Each row is a point on a landscape with many peaks, with its height.
A climber steps from a point to the highest of its 2 nearest points, and stops where none of them is higher. Distance is the straight distance between rows; heights are no part of it.
Rafid: [109 143 143 176 109  95 117 101  80 144  91 134 122 102 147 127  96 100
  82 128 138 178 126 128]  h=37.9
ruv: [115 113 149 166  92 127 116 136 153 125  13 127 109 108 127  95 133 138
  85  90 162 147 125 121]  h=59.8
pere: [ 94 127 134 193 127 101 103 129  78 199 166 159 131 103 133 125 144 120
 145 102 129 119 110 200]  h=50.4
bati: [119 155 126 149  83 107 100 105 100 146 101 113 126 137 111 175  78 104
 119 131 141 184 130 152]  h=42.3
Kefu: [ 98 141 146 140 119 168 153  76 132  92  93 145 131  75 165 198 118 113
 143 114 133 178 138 139]  h=22.8
kivu: [123 115 109 140  58 126  91 134 106 130  54 128 144 133 160  71 165 105
 137 127 163 105  81 119]  h=68.9
faz: [109 126  92  80 104 167 126 101 173 124  22  70 137 116 141 136 151  97
 157 140 154 126 109 106]  h=71.3
ziv: [105 174 167 125 118 106 125 162 127 116 158 105 131 131 128  75 116  65
 119 174 153  98 116 138]  h=67.1
Fola: [140 111 135 133 232 141 150 104 108 145 138 147 106 104 142 160 144 183
  89  85 102 115 151 110]  h=34.1
lavut: [136 158 133 104 107 146 125 178 138  82 152 107 148 170 109 155 106  93
 124 173 143 147  71  92]  h=49.8
Nup: [137 133  69  84  65 123 102 148 122 144 111 121 114 202 131 146 120 148
 171 131 110 150 109 130]  h=53.0
seba: [127 162 106 147  77 105 114 159  69 150 188 125 124 139 113 156 123  86
 126 175 127 131  90 156]  h=54.1
tak: [ 99 121 130 156  78  98  93 148 149 156  28 119 134 122 141  53 155 126
 111  91 171 117  99 127]  h=64.9
bokom: [125 156 122 134 132  84 132 155 177 141  94  54 121 158  90 133  72 114
  86 144 150 128 122 100]  h=24.5
pef: [ 91 147 171 161 176  84 129 144 106 160 160 144 109 154 113  93 125 113
  97 113 156 135 122 142]  h=49.3
gibo: [152 137 177 168 183 194 120 125 143 111 128 136 111 124 109 122 140  91
 157 104 165  79 111 162]  h=59.3
Fusod: [132 121 159 120  95 100 121 108 165  94  97 102 116 171 105  93  73 129
 125 176 117 165 142 134]  h=55.5
refuf: [132 131  78  98  74  76 111 149 101 152 173 108  95 175 122 107 100 122
 123 186  91 127 118 100]  h=11.6
gur: [101 121 125 116 150  73 139 157 145 164  78 110 117 163 130 147 124 186
  83  76 130 142 137  92]  h=47.0
fik: [159 129  75  77  85 116 100 124 155 133  89  89 115 168 106 133 108 150
 156 149 108 126 114  98]  h=57.3
Kam: [156 114  95 163  74  80  75 133  88 178  72 147  79 122 138  98 160 180
  77 105 119 115 132 137]  h=42.7
mivos: [110 136 142 104 125 212 183 175 185  86 152 115 218  97 120 119 180 129
 158 122 146 142 146 119]  h=36.4
Bolot: [171 100 127 104 135 188 131 122 161  65 179 144 126 123  96 125 138 136
 203 151 126 114 137 153]  h=75.3
gupo: [109 145  88 128  70 122  88 144 129 159 118 106 121 187  97 160  98 115
 147 137 159 167  90 138]  h=47.9
muv: [174  92 134 118 167 146 146  73 127 112 143 146 134  71 162 105 125 124
 145 132  95  63 141 122]  h=20.2
Saset: [162 163  96 110  93 133 118 165 109 105 175  92 135 158 112 171 125  91
 106 190 124 126  98 123]  h=49.2
siv: [ 97 132 125 153  96  56 125 109  60 171 131 160 142  88 178 128 121 102
 107 132 106 145 140 129]  h=34.2
mavuz: [134 113 111  91 102 141 116 130 187 114  60  72 127 161 100 157 109 130
 141 136 150 121 100 110]  h=63.5
kori: [101 109 140 105 132  80 141 144 154 129 158 142 114 181 120  60 111 161
 163 147 111 143 143 120]  h=11.4
nefe: [136 142 127 163 150 111 118 103  89 169 171 177 108  99 147 125 134 138
 152  93 112 123 166 182]  h=56.2
peva: [161 111 118 126 143 128 108 100  96 131  85 122  80 134 117 182 132 162
 109 109 112 118 116 118]  h=44.9
rugut: [144 134 173 131 157 138 135 154 130  81 174 126 154 115 128  70 121  77
 149 161 132  94 122 135]  h=78.8
Ninip: [157  95 115 101 116 168 131 122 137  57 143 163 112 171 117 145 117 147
 178 144 119 131 107 126]  h=65.8
dez: [125 135 116 147  97 157 108 123 121 151 117 141 131 125 130 150 159 102
 195 106 155 122  88 168]  h=48.7
zef: [ 97 166 106 148  84  90 123 125 125 159  92 116 102 165 100 148  47 138
  76 135 136 192 137 136]  h=36.5
Lofem: [124 140 109 132 109  72 100 146 114 216  98  99 110 138 122 138 148 118
 128 105 132  95 124 136]  h=44.0
vof: [140 134 188 127 157 165 133 101 174  84 122 112 127  99 121 119 123  89
 161 146 142 105 131 145]  h=67.5
lema: [113 106 125 101 128  78 145 147 117 128 133 109 127 165 144  94  74 145
  69 173 103 136 126  62]  h=17.3
laf: [157 132 126 117 161 131 109 143  98 135 203 144  83 171 101 162 146 160
 129 127 110 133 135 159]  h=36.3
momok: [115 157 131 145 110 160 150 120 107  94 146 161 142 100 150 184 118  95
 139 126 140 197 127 138]  h=21.0
Zazo: [179  93 138  96 161 146 126 122 138 118 168 124 144 101 135 112 141 125
 116 163  96  43 131 108]  h=21.8
neb: [139 116 127 154 148 124 139 119 132 139 209 162 114 106 131  79 150 126
 192 112 123 110 169 168]  h=65.2
vazos: [124 130 139 168 158 160 119 138 110 152 124 145 109 137 122 128 148 114
 159  85 156 105  96 147]  h=52.8
lifa: [ 97 141 121 135 103  65 106 155 147 203  82 112 124 149 124 141 138 162
 127  65 154 131 137 126]  h=40.8
dapo: [149 123 132 143 138 129 114  82 133 139  54  95  95  78 126 194 120 133
 100  97 122 114 147 119]  h=49.1
vos: [117 144 126 110 107  78 139 133 116 148 144 131 155  88 176 114 136  90
 141 138 121 127 142 112]  h=31.4
tifom: [135 118 103 130  59  59  96 104 117 159  77 125 103 133 123  86 128 147
 111 132 117 128 164 136]  h=45.7
Vad: [157 106 119 103 130 140 143  92 163 103 171 158 126 108 122 105 145 144
 215 118 117 116 179 167]  h=65.9
Kazin: [ 94 118 133  82 139  92 146 117 196 162  62  76 152 122 127 128 123 146
 128 119 117 139 163 104]  h=58.7
Pasoz: [153  81 173 147 173 107 116 101 153 110  97 140  90 110 123  78 129 162
 104 135 106  88 160 129]  h=16.3
gevot: [113 128 129  90 114  90 132 139 146 114 196 124 127 177 116  91  98 139
 125 180  93 144 144 102]  h=13.9
gud: [147 130 149 149 142 118 136 105 132 121  47  77 113  99 113 156 110 115
  76 129 155  97 123 112]  h=54.4
moga: [ 93 136 123 139 129 125 156 114  77 111 164 186 151 111 182 143 118 118
 131 105 120 180 116 110]  h=18.7
sobu: [190 146 132 153 168 158 128 160 133 154 193 116 135  95 100 168 172 131
 124 132  88  93 177 175]  h=1.9
nov: [122 137  82 117  67 153 112  97 121 115  24  97 148 121 156 149 123  89
 132 126 148 140  86  91]  h=78.3
nozud: [123 127 162 118 207 134 150 129 151 158 141 111 123  93 124 183 145 163
  99 100 110 115 166 121]  h=39.5
durel: [138 115 106 121 174 121 151 183 103 139 203 151 150 141 134 104 177 152
 134 114 115  84 113  95]  h=25.7
Doto: [146 102  97 141 181 185 153 110  60  74 175 194 114 149 137 118 119 149
 125 103 127 143  87 109]  h=11.8
Digu: [127  88 163 108 157 140 147  84 168 123  89 126 143  72 145 107 139 147
 133 123 102  74 163 115]  h=18.4
desas: [174 138 118 162 144 171 170 143 104  95 237 159 165 106 103 119 163 138
 116 146 103 137 176 161]  h=4.1
bofo: [ 82 133 152 141 162  83 138 128  99 150 131 154 109 151 140 125 125 159
  83  83 126 158 146 118]  h=38.5
Vofe: [133 130 104  70  94 191 143  83 158  75 107 132 176  82 150 131 157  70
 182 175 135 149 132 126]  h=43.1
noti: [ 97 115 142  82 169 114 151 120 184 176 112  90 147  93 116 180 129 170
  98 106 106 125 193 106]  h=47.4
puzi: [124 136 140  76 107 175 156 133 191  65 150 120 204 110 119 111 158  89
 150 181 129 152 135 126]  h=40.1
fabu: [105  89 169 153 128 174 142 122 155  71  41 141 130 104 150  91 144 184
  84  99 154 140 117 108]  h=54.0
luvu: [160 138 130 143 178 177 163 153  96  87 203 150 155 126 109 170 158 135
  86 151 114 148 129 114]  h=6.2
mon: [ 87 157 147 155 106  79 116 138  94 137 155 122 106 165 114  98 103  88
 104 164 135 145 102 141]  h=63.9
Fidud: [141 136 180 136 149 128 108 117 153 111  86  78 126  91 129 108 106  87
 120 143 145  82 139 122]  h=61.0
Nago: [109 117 103 174 105  90  80 146  72 208 110 132 140 114 131 129 142 119
 131  97 140 121  80 173]  h=47.2
fepeg: [150  88 113 120 216 135 150 134 113 142 190 163 118 138 132 134 160 183
 105  94  96  98 130  96]  h=29.5
mil: [109 159 138 137 127  98  85 156 102 175 193 134  87 180  96 141 124 142
 133 124 141 132 144 203]  h=31.3
mova: [124 141 129  72  99 143 144 154 186  68 141 103 176 182 121 117  71 108
 131 192 133 156  98  81]  h=56.1
Votuv: [174 116 106 125 156 107  89 132  85 164 138 145  70 154 119 169 138 180
 117 102 100 108 145 140]  h=40.9
beb: [102 113 146 149 175 188 156  77 132 103 110 151 117  89 146 192 124 144
 139  80 135 154 148 147]  h=25.5
gif: [128 108 118 160 169 206 158  92 107 116 128 153 135  74 181 155 140 138
 155  77 139 121 130 144]  h=28.1
fet: [112 153 119 138 102  85 137 142 154 131  66  92 113 177  81 108  37 156
  58 145 131 164 127  99]  h=29.9
Pibi: [112 131 117 127  80 159 117 125  85 127  51 128 154  96 179 112 151 109
 133 105 145 110  78  98]  h=72.4
Pomos: [145  94 167 121 170 101 133 114 146 102 169 155  90 148  99  74 104 147
 137 145 106 103 146 137]  h=13.3
Gobon: [116 139  91  96  89 172 129 101 137 112 119 149 146 108 152 132 180  90
 195 138 138 136 114 133]  h=45.6
Kovon: [106 124 158  77 131 118 139 137 234 123  87  62 180 119 106 123  95 105
 128 164 141 127 134 103]  h=73.0
mok: [163 114 104 106 131 107 120 168 106 147 178 126 129 138 138 105 159 121
 128 145 106  55 106  84]  h=23.7
lun: [ 99 112 142  94 113 140 141 121 169  66 102 126 155 148 132 116  93 136
 124 160 120 165 112  87]  h=65.1
lakim: [123 120 102 148 164 158 162 117  70 128 184 201 123 132 144 138 125 160
 133  66 133 160 122 141]  h=15.4
Refa: [107 132 147 106 144  98 141 162 152 121 100  71 148 135 135 118  84 107
  70 146 138 102 112  64]  h=20.9
Tipan: [108 128 115 134 135 193 180 145 147 112 168 151 186  88 140 136 187 115
 163  87 129 145 145 128]  h=33.1
Rarup: [121 152  96 108  87 109  92 182 103 177 180 143 107 178 108 154 167 165
 159 116 136 140 155 195]  h=28.0
bugi: [117 147 109 166 142 195 151 117 106 151 171 162 162  86 157 162 178 118
 171  67 155 135 123 155]  h=30.3
gazo: [145 120 143 142  95  82  97  92 141 116  94 134  81 146 116  77  97 169
 120 152 107 154 173 158]  h=49.9
Kigof: [147 122 139 142 188 175 137 115  94  61 180 176 116 142 137 140 118 120
  97 145 139 142  80 115]  h=8.9
bodap: [172 166 147 170 138 151 136 152 114 131 215 131 138  99 102 129 170  96
 131 162 107 104 153 170]  h=2.8

Where does a climber stop that starts at each point below?
Lofem: Bolot
beb: vof
Vofe: vof
Kigof: vof
mil: vof
Zazo: Kovon
gupo: nov
lema: bati
